Each row is a point on a tangle of strands that fork, close into loops and nearly touch. The rows are in no order.
(in the rows, 100 means zero)
Two points are linked if the straight distance between their rows is under 50.3.
kefid: [101  87  79  58 120  73  66 108  81  92  67 119 124  93 107 103 107 110
  95  97]
kig: [ 95  91 125 132  92  62  89 108  95 106  89 105  94 116  94 107 116 129
 120  92]
gife: [102  74  67  72  96  79 109  99  84  99 113 125 110 107  91  70  93  69
  89 115]
Tam: [105 106 117  98 113 146 127 117 115 108 116  89  65  74  90 102  99  51
 110 120]
vurek: [ 95  86  92  92 100  87 110  71  97 101 113 117 104 104  99  88  94  97
 104 112]
Zet: [119 132  68 136  56  83 102  96  73 100 129 100  89  83  99  86  97  73
  82  72]
zan: [ 85 109 100 108  88  93  92 100 100  87  72 109 133 137 121 123 104 148
  82  69]
lusum: [ 97  68  64  57 115  95 103  98  87 100  93 123 110 101  94  83 111  78
  91 121]
Bivan: [ 93 114 126 141  75 102  97 105  98 108  88 105  64  84  81 119 108 103
 112  92]
Giri: [100  82  98  96 118 104 105  49  90 102  97  96 112 118 112  94  72  98
  77 118]
Deni: [126  85  96  80 111  78 109  78  91 106 144  98  94 106 121  72  98  90
 110 122]
tasib: [ 97  83 107 102  94  88 104  91 102 104 104 113  84 106  84  97 109  94
 111 111]
kasib: [ 96 100  78  89  75  79 112  77  93  94 121 116 102  98  84  71  76  70
  87  93]
kide: [ 84 127 111 128  82 149 101 106 109 100  87 100  73  80  68 126 112 108
 104 109]
gik: [105 123 113 107 120 131 112 102 100 100 118  93  70  82  82 111 109 112
 121 129]
Bez: [122 120  86  78  92 115 110  63  89 109 127  65 109  83 115  64  80  72
  75  99]
binob: [ 95 103 146 148  85  92  90 119 113 111  83  93  76  99  92 115 106 109
 120  88]
tuf: [ 87  97  95 127  88  69  85 138  92  88  66 104 114 130 101 113 111 142
  86  62]
sok: [108 112 113  97 130 115  92 116 115  92 105  80 117 133 120 113 115 166
 118 116]
zav: [ 95  76  84  46 125 132  87 138 112 100  69  79 103 107 102 108 123 101
  87 102]
Zulet: [104  76  83  70 135  93  87  84  85 104  90 111 127 101 129 101 114 115
 101 117]
Pasus: [137  99 103 103  86  54  91  92  85  93 144  95  77 102 112  77  98  79
 111 100]
Komo: [121 130 113 127 117 115  98  66  86 108 126  94  88  79 121 112  86 126
 120 124]
zap: [ 94  85 105  96 120 107 102  56  94 100  89 101 123 121 115 113  84 113
  89 116]
vevab: [ 91 129  90 131  79 145 110  97  97 106 104 110  71  78  74 121 108 104
 104 115]
gav: [ 93  75 120 124  91  78  96 122 102 112  77 114  97 112  82 101 104  84
 106  90]
bomef: [ 94 116  93 112  77 127 111  86  99 103 108 108  66  79  78 109 103  88
 101 109]
kurid: [ 88  99  88  62 108 130 102  96 109  91  80 104 133 125 115 122 115 132
  82  92]
vor: [107 119  75  94  62  74 107  84  87  91 124 103 109  89  85  66  72  61
  81  82]
meno: [ 98 127 127 104 140 145 113 123 111 100 108  83  76  90  72 110 111 106
 120 126]
bam: [ 88  97  94 123  95  61 110  68  79  93  99 122 118 104  98  94  65  94
  87  89]
bupo: [ 91 120  89 128  80  95 104  53  83 102 100 109  97  84 100  96  64  91
  80  85]
rer: [ 91 119  87 125  72  82 107  71  84  98 110 118  85  82  86  95  82  89
  93  84]
beze: [103  88  86  61 104 123  67 147 120  91  66  84  93 113 110 109 103 111
  71  74]
Pafu: [131 116  81  90  76 116 106 108  93  97 144  71  67  82  96  81 110  54
  89 104]
zuku: [ 97 110  77  68 100 123 132  70 103  99 134  88  87  84  95  78  89  79
  92 115]
Lup: [ 98  92 122 137  84  65 104 110  91 102  92 116  78  99  77 102 101  84
 108  84]
las: [ 75 125 111  89  91 146 111 100 127  77  90  91 102 115  74 124 112 131
  96 104]
zuno: [ 75 130 109  82 111 150 120  87 120  76  98  94 109 106  82 127 106 129
 100 114]
Miko: [ 86  93 111 128 106  66  95  80  80  94  78 117 134 122 114 119  90 130
  92  83]
fudun: [ 94  67  81  51 122 114  90 125 100 104  67 103 106  97  93 100 123  81
  90 109]
zipu: [ 93 117 114  99 111 123 109  83 108  93 108  97  90  93  89 116 107 128
 120 122]
luzib: [115 120 100 113 105 111 104  61  91 108 124  96  85  79 115  99  85 111
 109 117]
todog: [106 109 131 125 111  83  90  76  98 105 110 100  97 102 114 115 103 145
 132 113]
tinov: [ 84  93 109 130  92  65  88 121  94  98  76 106 108 124  97 112 117 139
 105  78]
repu: [101  86 142 151  91  65 103 132 116 113  85 112 100  93 103 105 100  75
 120  68]
tosu: [ 90  95 131 129  92 116  93 141 160 114 103  95 111  91 115 103 106 102
 134  82]
vobip: [ 75 123 112 109  81 136 106  96 117  88  87  98  84  94  70 124 110 116
 104 107]
morer: [ 95  73 106 109 101 103  75 143 120 111  65  98 111 113 105 103 110  99
  95  84]
ture: [ 98  96  82  68 110  62  61 125  81  86  60 111 123  99 102 111 101 119
  93  79]
rek: [ 92  97  80  68 103 106  79 113  99  91  71 108 124 120 109 116 121 130
  86  84]
Setuk: [ 91 125 124 100 119 123 104  90 115  86 104  89 107 111  98 120 108 147
 118 120]
tun: [ 81  84 115 130  87 106  89 146 153 112  86 102 122 101 118 101 104  95
 114  70]
nam: [120  77  98  82 130  84 110  74  89 110 127 103 106 107 129  85 103 108
 117 131]
guv: [131 121  73  86  67 104  97 100  90  95 142  70  91  83  97  74 114  59
  85  93]
guza: [ 94 106 139 123 108 136 100 139 158 107  97  81 106  91 104 106  99 102
 126 100]
zalu: [ 87  90 100  76 117 124 105  71 102  93  85 104 134 122 114 121 100 119
  86 110]
sot: [ 97  67 115 108 102 102  90 129 119 120  73 106 107 110  95 100 111  82
 106  98]
Nis: [ 97  91  83  75  96 109  70 137 108  92  63  97 105 120 103 110 116 122
  79  77]
noz: [ 91  99  99 108 102  82  82  94  92  93  74 109 134 126 123 118 107 141
  95  82]
geluk: [ 85  86  81 103 101  64  97  99  75  92  77 134 133 112  97 107  93 107
  94  95]
Nufa: [126 123  80  90  76 100 100  76  90 101 140  80 100  83 110  71  90  73
  86  93]
pugi: [ 88  88  82 104  96  60  89 130  74  92  63 125 125 106  85 110 103 110
  95  86]
kekin: [131 104 101 119  83  33  95  97  75  91 139 106  87 102 108  80  85  81
 108  90]
fos: [ 93  99  87  76 115 117 124  56 102 100 123  88  99  93 108  83  78  88
  89 120]
rut: [103 127  79 133  60  86 106  86  79 102 117 113  81  79  92  94  90  82
  89  76]
vos: [116 114  91  96 101 118 107  52  84 112 115  71  96  89 111  76  66  85
  73 107]
Gam: [126 128  72  86  95 135 120 113  90 104 150  65  70  83  99  86 112  65
  96 115]
Kese: [ 75  84 121 143  81  84 104 142 129 105  67 115 119  99  92 104  94  77
 100  62]
regu: [103  86  71  80  85  77 111  86  90  94 123 119 112 106  89  64  79  68
  87 105]
Vus: [110  74  93  82 132  86  98  79  86 109 107 108 116 108 128  94 109 115
 111 125]
pemeb: [ 92 110  96  94  94 137 120  94 106 100 111  98  66  81  74 103 104  82
 104 121]
numan: [ 87  90  92 119 103  60 102  81  77  96  85 129 130 110 103 105  81 108
  94  94]
Gat: [101  95 121 127 104  61  87  84  93 106 101 110 105 111 114 109 108 139
 125 102]
mub: [129 129  89 114  79  93  96  66  78 111 126  81 103  84 121  76  79  81
  83  87]
Komak: [120 114 102 108 105 108 103  51  88 111 123  83  90  87 120  89  72  98
  93 112]
zoz: [ 92 100  80  91 103  54  77 135  73  85  56 115 129  98  97 116  98 127
  89  72]
lemap: [102  84 121 107  92 101 105 102 110 109  99 106  77 101  80 101 109  81
 113 112]
rufer: [108 103  90 121  88  47 110  78  71  97 117 113 117 103 105  79  55  83
  87  88]
zego: [ 94  95 149 157  87  82  91 131 127 116  82  95  94  97 104 107 102 101
 121  73]
pid: [103  77  92  61 120 126  66 146 121  99  67  76  99 100 116 107 110 102
  82  87]
fogup: [ 90  87  79  46 118 135  98 126 108  93  78  88 111 115  99 116 130 115
  86 101]
lilem: [139  90  99  88  95  69  99  93  90  96 149  92  78 102 111  73 102  76
 109 114]
Mepev: [105 103 119 137  75  77 100 101  89 104 102 113  64  88  83 105 101  83
 110  88]
pela: [ 78  83 111 137  86  86  92 153 138 111  75 115 128  96 110  98 100  89
 107  59]
bom: [103  62  77  53 125  98  91 120  90 107  74 114 102  93  95  90 120  74
  93 116]
soti: [100 112 118 103 118 111  94 100 116  91 101  87 113 124 108 118 113 158
 121 116]
Bopi: [ 94 105 114  96 107 148 125 109 118 104 105  92  66  79  74 106 101  67
 106 122]
taval: [101  90  90  84 110 101 114  56  96 103 119 101 109 102 114  82  80  92
  92 117]
viba: [ 91 110 139 112 120 150 108 134 146 105  92  78 101  94  91 109 102  95
 119 108]
zigif: [ 99  99  81  60  94 116 131  88 101  98 138  84  78  90  88  71  98  64
  93 115]
gegis: [115 102  96 125  85  35 110  89  71  93 123 117 104  99 105  81  71  89
 101  86]
duzag: [ 93  77  94  93 100 100  71 140 107 102  60 101 110 115  96 107 114 107
  86  83]
sinaz: [112  95 109  79 111 128 129 112 107 106 129  80  60  88  94  90  99  49
 106 122]
valuv: [118 122 125 129 113  94  93  74  88 108 123  99  84  86 117 113  99 136
 133 121]
vefis: [ 91 116 138 105 137 149 107 136 134  97  95  71  90 104  81 110 107 108
 117 115]
Lote: [ 87 100  77  45 112 142 107 115 110  90  81  94 123 122 106 119 123 124
  81  95]
muvot: [105  84  82  47 132  90  73  99  86  96  74 106 123  92 121 104 120 119
  98 104]
linuf: [100  91  96  69 107 122 133 101 106 101 127  87  68  96  88  83 102  61
 103 125]

How many points has the smallest loop of links through each point below? Write none if it is on no loop.
Deni -> 17
rek -> 8
Nufa -> none
bomef -> none

A fork is a point with three links, a tip a point with one. Leave the first point through the second and follow the links. Name the first fork or tip that comes.
Pasus; kekin -> numan
linuf; zigif -> taval
vor; kasib -> zav
tuf; tinov -> Nufa
repu; zego -> Nis
zipu; gik -> Kese
guza; viba -> sok
valuv; todog -> tuf

A tip is a point with one link. Name the tips that can be reached along the links from each point below, in the order of the rows.
zap -> vor, zuno, repu, lemap
lilem -> zan
zipu -> sok, Kese
luzib -> tuf, Gam, mub
rut -> Zet, bupo

Name the points in between on the shortest way along the links from the first point to the second, in order.
Zulet; Pasus -> Vus nam Deni lilem
regu; duzag -> gife lusum bom fudun zav pid beze Nis
tosu; zipu -> guza viba vefis meno gik
ture; Vus -> kefid muvot Zulet
taval; sot -> Giri zap zalu kurid rek Nis duzag morer
bam; kefid -> numan geluk pugi zoz ture
